Each scene shows the same named points in several views. A view is turned or mirrored, shifted and resized as a whole, has a little noise and may leave points out.

Scene 1
View 1
ruv: [-13.1   2.1  -9.2 -21.8  11.5   8.4   3.2  -5.7 -17.5  -6.2   0.4  14.6
  28.3   0.7  14.0   5.1  24.8 -18.9  -4.7  -7.2   9.4]
maku: [ -6.1   6.1  -7.3  -7.3  12.4   8.4  -7.9  13.1 -30.6 -26.1   9.8  24.6
  25.1   2.6   4.8  10.7  -2.5  -9.1   1.6 -10.3  10.4]
suret: [-12.5   5.2 -15.5  -9.2  -4.7  15.4   5.3   0.4 -15.0  -9.9  -9.9  25.9
  28.7  11.6   6.6  11.5  11.4 -13.7  -4.5  -6.4  15.6]
mupi: [-14.7   1.4 -10.2 -22.3   8.7  12.5   2.0  -8.0 -14.0  -6.2  -1.8  17.0
  29.5   0.2   9.7   7.7  22.5 -19.0  -7.5  -9.4   9.4]
Kimal: [ -2.6   9.3  -5.3  -2.8  10.2   9.4  -8.2  15.1 -33.9 -27.0   8.6  26.0
  24.6   3.7   5.0  12.4  -5.7  -2.5   6.1  -5.9   7.6]
Sola: [-11.5   3.8   4.3 -16.1  28.9   7.3 -19.8  14.7 -42.7 -35.0  27.6  25.7
  23.2 -12.9   6.4  18.2  -3.3  -7.6   2.7 -13.8   0.2]
Munaf: [  9.8  11.1 -29.9  -0.6 -13.1   8.2  26.0   5.2   0.3   4.5 -25.7   9.0
  24.5  27.4  14.9 -18.1  21.5  -3.6   4.8  12.9  24.1]
matu: [ 12.6   7.1 -12.5   0.4  15.7  -1.7  -5.7  21.7 -29.2 -22.8   9.4   6.9
  16.5   6.6  11.6  -8.5  -0.4  -3.6  10.8   1.0  15.3]
zov: [ -5.9  17.3  -1.1 -13.4  16.0  13.5   8.5  15.2 -25.6  -6.1  11.0  28.1
  29.1  -3.2  18.6   9.6  12.5   9.8  16.6   1.1  -9.9]
bupi: [ -9.7   6.3  -6.4 -16.9  16.1   9.6  -1.3   3.2 -23.2 -13.4   9.5  18.8
  25.5  -2.8  12.4   4.8  16.6  -9.2   2.1  -6.8   2.8]
norun: [ -8.2 -15.3  -6.6 -32.6  27.0  -3.5 -18.1 -12.2 -19.4 -14.6  12.4  -9.4
  24.0  -7.5   6.1  -9.7  30.0 -43.7 -19.6 -15.0  21.5]
Kogu: [ -3.6  17.1  11.1 -14.1  35.9   5.9  -8.1  27.5 -43.3 -21.5  32.0  25.4
  25.9 -19.4  22.0  11.4   6.1  15.5  23.0   0.1 -23.4]
View 2
Munaf: [ 10.8  25.9   9.6  -8.4  -8.3 -48.3  -1.1  20.5   3.0  27.4 -21.3   5.7
 -29.7 -10.1 -14.0 -25.5   1.2  21.5   2.6  29.7  -6.2]
Kimal: [-18.5  10.0  26.6  23.9  20.2 -33.4 -14.9   8.1  -3.9   9.4 -40.2   4.0
  -8.3  -8.0 -11.7  -3.1  18.4   5.9  -2.8  -1.9 -10.2]
mupi: [  7.3  16.5   5.0  14.1  16.1 -28.5   1.7   2.7  -6.8   6.5 -40.1  -1.7
  -8.4  -5.8  -6.2 -15.3   5.9 -11.2  15.2   6.4  -9.1]
norun: [  8.2   3.5   1.7  10.7  10.1 -14.7  12.2  18.1  -3.3  -6.2 -22.9   2.1
  14.7 -20.8  -9.5 -27.0  -9.4 -27.6  22.5 -17.6 -27.9]
ruv: [  4.4  15.1   9.0  22.0  14.7 -15.2  -1.0   3.3  -4.3  -2.1 -33.6   2.0
  -4.9  -4.8  -5.3 -12.5   8.2 -17.9  12.5   3.2  -2.4]
suret: [  1.6  19.4  12.7  11.9  16.2 -41.3  -3.8   4.2  -5.9  18.7 -45.1   1.5
 -14.5  -5.2  -9.9 -16.5   9.3   2.4  11.5  12.6 -12.8]
Sola: [-18.8   4.0  23.0  36.5  24.0  -7.6  -9.3  -0.2  -4.5 -10.4 -33.5   4.3
   4.5  -8.7  -5.8   0.8  17.1 -15.9   1.6 -16.5  -4.0]
matu: [-20.0   3.3  32.0  12.8   8.9 -38.2 -12.9  25.5   1.2  12.5 -22.7  11.5
  -6.7 -20.6 -16.4  -7.0   7.7  19.4  -9.4  -9.3 -17.9]
maku: [-19.0   6.6  26.3  29.6  22.5 -23.2 -11.7   3.7  -3.7   3.3 -39.3   5.2
  -1.0  -9.9 -10.1  -1.1  18.0  -4.7   2.3 -11.4  -8.9]
zov: [ -9.1  19.8  19.2  26.9  12.3 -17.2 -16.0  -3.4   0.0  -0.3 -30.1   2.4
 -20.1   0.4  -4.2   0.3  19.9  -0.7  -6.9  14.9  11.7]
bupi: [ -4.4  14.7  14.2  20.8  13.1 -21.2  -5.1   2.9  -3.9   3.2 -32.0   2.2
  -7.4  -8.7  -7.5  -8.8   9.4  -8.9   7.1   2.3  -3.4]
Kogu: [-27.1   7.6  31.3  41.1  18.2  -2.6 -24.3  -2.3   3.1 -13.8 -21.5   5.4
  -9.1  -2.5  -4.9  11.4  25.2  -6.9 -16.5  -3.1  18.7]
View 3
mupi: [  2.5   1.5   0.8  16.1  -2.7   7.2  22.9  10.1   8.4   4.8 -11.0 -10.0
  -8.8 -10.1  12.3   3.3  -2.0  12.0  24.1  16.3  -6.1]
Sola: [  5.5  -7.4   9.4   8.8  -1.4  13.1   7.3  11.2  10.3 -22.3   3.2 -17.8
 -12.1  13.2   5.2 -16.1  -9.8  20.5  30.6  -0.4 -12.6]
zov: [  8.6  -6.8   8.9  17.8   8.2  17.7  13.6  14.6  15.3 -15.2 -22.4 -22.5
  -8.2  14.4   3.0  -2.2   2.4   1.3  11.4  13.4  -8.8]
maku: [ -2.6  -4.5   1.2   5.4  -6.0  10.3   6.3  12.1  12.5 -13.1  -6.6 -21.2
 -16.1  10.2   3.4 -14.1  -1.9  13.2  25.8   2.2 -14.0]
Kimal: [ -4.4  -1.5  -5.0   4.4  -5.5   7.2   7.4  13.5  14.9  -8.6 -16.7 -21.5
 -16.5   9.3   2.3 -12.0   4.9   4.2  18.9   3.6 -14.3]
ruv: [  4.1  -1.1   1.9  18.7   0.8   6.0  23.1   9.0   7.2   3.2 -10.1 -10.4
  -7.7  -8.0   9.8   2.3  -2.8  12.1  21.0  13.4  -6.5]
Kogu: [ 12.6 -14.1  15.0  14.4   9.7  19.9   2.7  14.3  15.7 -33.2 -10.0 -25.9
  -8.1  30.9  -4.1 -13.3  -3.4   8.2  16.1   1.1 -12.6]
Munaf: [  4.2   1.8 -20.8  23.1   6.3  -0.6  24.1   9.0   9.9  28.0 -35.5 -12.5
  -3.5 -10.6  -0.8  13.3  21.4  -6.9  -3.4  13.0  -4.6]
matu: [ -1.3  -7.3 -16.5  12.7   1.4   2.5   3.4   8.1   9.6  -0.7 -12.8 -18.8
  -8.6   9.6  -7.9 -11.1  11.6   7.1  10.7  -6.3 -12.0]
View 4
matu: [-22.4  27.7 -15.5  18.8 -21.4   5.9 -24.4  21.0  22.7 -18.0  28.6 -12.0
  25.9   6.5 -26.2  -9.4 -26.5  51.5  -9.0  -8.5  -1.1]
bupi: [-19.6  19.2  -7.7  14.5  -9.5  10.8  -6.5  12.9  17.1  -4.9  40.4  -2.0
  -2.3   3.4 -21.0  -5.9   6.4  23.1  13.5 -19.2   8.7]
Kimal: [-13.8  12.1 -21.5  13.2  -8.1   5.4 -19.4  11.4  23.1 -11.9  45.2 -10.2
  18.7 -15.2 -31.3  -7.8 -17.3  38.9  12.5 -19.2  15.6]
ruv: [-14.6  23.8  -7.4   8.1  -4.8   6.0   6.5  11.8  13.0  -4.1  36.6   3.2
 -10.8  16.1  -7.9  -8.0  19.2  20.6  17.8 -19.2   2.2]
maku: [-10.2   4.9 -12.4  13.7 -14.2  14.6 -22.1  19.3  20.4  -8.5  45.4 -17.1
   7.7 -18.9 -39.5 -14.5  -8.0  27.9  17.6 -10.6  12.1]
zov: [-40.7  19.4 -11.5  14.4  -5.2  23.9 -28.0   0.7  26.0  10.7  40.9   8.1
   1.9  -2.4 -26.0  13.4   3.3  34.0   4.6 -32.6  26.4]
Sola: [-20.2   2.9  -0.9  17.2 -25.3  29.2 -28.1  24.2  14.4   3.0  45.8 -14.2
  -5.4 -22.6 -52.4 -15.0   4.3  13.7  17.5  -7.1   8.8]
mupi: [ -8.8  19.0 -10.9   7.3  -1.4  -1.2   9.2   7.5  14.6  -4.3  41.4   3.5
 -13.6  15.1  -4.4 -11.5  17.8  18.4  21.6 -20.4   4.6]
Kogu: [-48.0  11.2   0.4  22.6 -22.3  45.5 -60.3  13.0  25.3  17.5  43.9  -2.3
   4.1 -25.0 -61.6   6.3  -2.5  31.6   4.9 -20.2  22.5]
Munaf: [-24.6  50.1 -28.6   9.7   6.9 -21.2  11.5  -2.2  23.3 -17.0  21.8  19.3
  16.3  51.7  29.3  11.4  -4.0  62.6 -14.2 -33.0  -0.6]
suret: [  0.0  16.3 -23.3   5.1  18.2 -16.6  21.5   0.2  16.5 -13.8  44.7   1.2
   0.5   4.7   7.1  -8.7   9.0  27.7  27.1 -29.9  16.1]
norun: [  5.5  21.0   4.0  10.8 -33.7   3.6  20.3  32.7  -1.5 -17.8  26.0 -14.3
 -27.5  26.2 -16.4 -39.8  24.8   2.5  10.5  11.3 -29.5]
View 5
zov: [ 14.0  18.7  13.2  -1.4   7.1 -16.9  -0.8  -0.6  -0.5  -7.1  -1.6  -7.4
   1.8 -11.4 -16.1 -13.7  -6.2 -17.9  -2.8 -12.1 -11.7]
Munaf: [ 45.8   9.2  33.9 -27.5   7.3 -10.7  -9.9 -55.5   1.0 -24.0  14.2   2.8
  -5.7   8.6  -5.6 -14.4   2.4   4.3   0.7  26.8  11.1]
suret: [ 31.5 -13.6  22.2   9.7  -1.0  -5.6  -1.6 -19.1  -7.5 -18.6   9.9  -2.2
   5.7  -3.7 -10.1 -12.1   2.8   2.5  -1.0  20.7  -0.2]
Kimal: [ 34.0 -12.2   4.9  -1.5   5.2 -10.2   2.9  13.1 -14.6 -19.6  19.6  -6.0
   9.6 -11.0 -17.2  -8.1  -5.8 -17.1   6.4   2.7  -9.2]
matu: [ 41.3   3.5   2.1 -31.8   5.1 -12.4   3.2   6.5 -10.7 -27.6  24.7  -1.3
   5.0  -7.6 -12.9   0.9 -11.9 -10.9  11.9   7.6  -1.0]
Sola: [  7.3  -3.4  -7.3   3.6  -5.6  -4.5  12.6  40.4 -13.3 -14.9   3.5  -8.8
   7.6 -22.8  -4.6   2.2  -9.7  -4.2   0.2  -6.9  -9.7]
mupi: [ 15.5  -8.6  20.2   7.4  -9.1  -1.4   3.4  -8.9  -7.9 -16.7   1.4   0.6
   0.1  -7.9   4.2  -7.4   0.5  13.5  -5.7  16.1   0.9]
Kogu: [  8.3  24.7  -7.7  -9.8   7.2 -18.6   6.7  36.9  -3.8  -5.2  -1.9 -10.0
   6.1 -23.7 -18.1  -5.3 -13.9 -26.7  -0.8 -26.7 -20.8]
norun: [ 10.8 -12.5   5.7 -16.2 -25.3  10.6  14.8  17.2 -13.8 -29.4   4.4   1.2
   0.5 -13.8  22.4  13.6  -9.2  45.7   1.1  29.1  13.6]
bupi: [ 17.4  -0.3  10.4   0.7  -2.8  -5.0   5.0   5.7  -7.6 -17.2   2.4  -2.6
   2.3 -13.0  -4.5  -5.1  -4.8   3.6  -1.4   6.5  -3.8]
ruv: [ 14.1  -2.0  15.9   1.9  -8.0  -0.6   3.9  -6.6  -5.8 -17.7  -0.4  -1.7
  -1.1  -8.0   6.3  -4.6  -2.7  14.2  -5.8  13.4   2.1]
View 6
bupi: [ 12.9   4.5 -18.7  -6.1   6.1  20.7   5.5  -0.5  -1.9  13.2  -1.6 -16.0
  13.1 -11.4  12.3  21.5 -28.3  -8.9  31.8  21.4   9.9]
ruv: [  5.6  -3.1 -16.9  10.9  13.0  43.1  -2.9   0.2  -5.7  15.6   0.7 -14.2
  17.7 -12.6  13.7   7.2 -34.5  -1.2  31.9  27.3  16.8]
mupi: [  2.0  -0.9 -27.0   8.4  16.4  46.5  -9.1   2.9  -1.6  14.3   5.7 -10.1
  14.4 -12.6  17.9  12.1 -36.6  -3.0  37.1  29.0  14.7]
Kimal: [ 21.3  19.3 -35.2 -28.2  15.2   1.0  -0.9  -6.9  -4.2  16.4   6.9 -12.4
  -5.1  -4.8  28.8  38.2  -6.8 -19.1  24.4  15.8  -2.4]
Sola: [ 21.0  11.3 -26.2 -17.4 -12.4 -17.6  14.3  -3.1  26.4   8.0 -20.6 -16.3
  11.5  -7.7  18.2  40.0 -39.4 -40.3  50.2  18.7   2.6]
zov: [ 18.1   3.1 -26.3 -23.1  -4.5  16.7  30.9   1.2  -3.9  37.9   1.8 -15.7
   5.7 -17.9 -19.4  44.2 -16.5  -3.8  29.7   8.6   6.8]
matu: [ 36.4  11.4  -9.8 -20.4  18.3  -0.3   0.8 -17.7 -22.9  16.5  -0.6 -27.8
   7.0   1.0  25.6  18.7   6.5 -20.0  -0.9   8.3  -6.6]
maku: [ 19.4  17.3 -34.4 -21.7   3.2  -3.4   2.8  -4.6  12.0   9.1  -3.3 -16.8
   3.8  -3.5  27.5  35.5 -19.9 -29.2  37.9  16.2   2.4]
norun: [ 12.3  -7.1   9.7  37.4   8.2  20.2 -22.9  -9.7  11.9 -18.3 -21.0 -26.6
  46.1  -5.8  47.6 -21.1 -55.7 -31.9  33.4  38.0  15.2]
suret: [  4.6   5.6 -37.8  -4.1  30.8  47.7 -15.9  -0.6 -16.3  16.9  19.6 -10.5
  -2.6  -8.6  27.2  19.7 -14.9   7.9  23.9  25.7  10.4]

Which points are out of place in each view (at most two, in the order of its rows)? Write - if all are in place.
view 1 | maku, Sola
view 2 | ruv, matu
view 3 | -
view 4 | suret
view 5 | -
view 6 | -
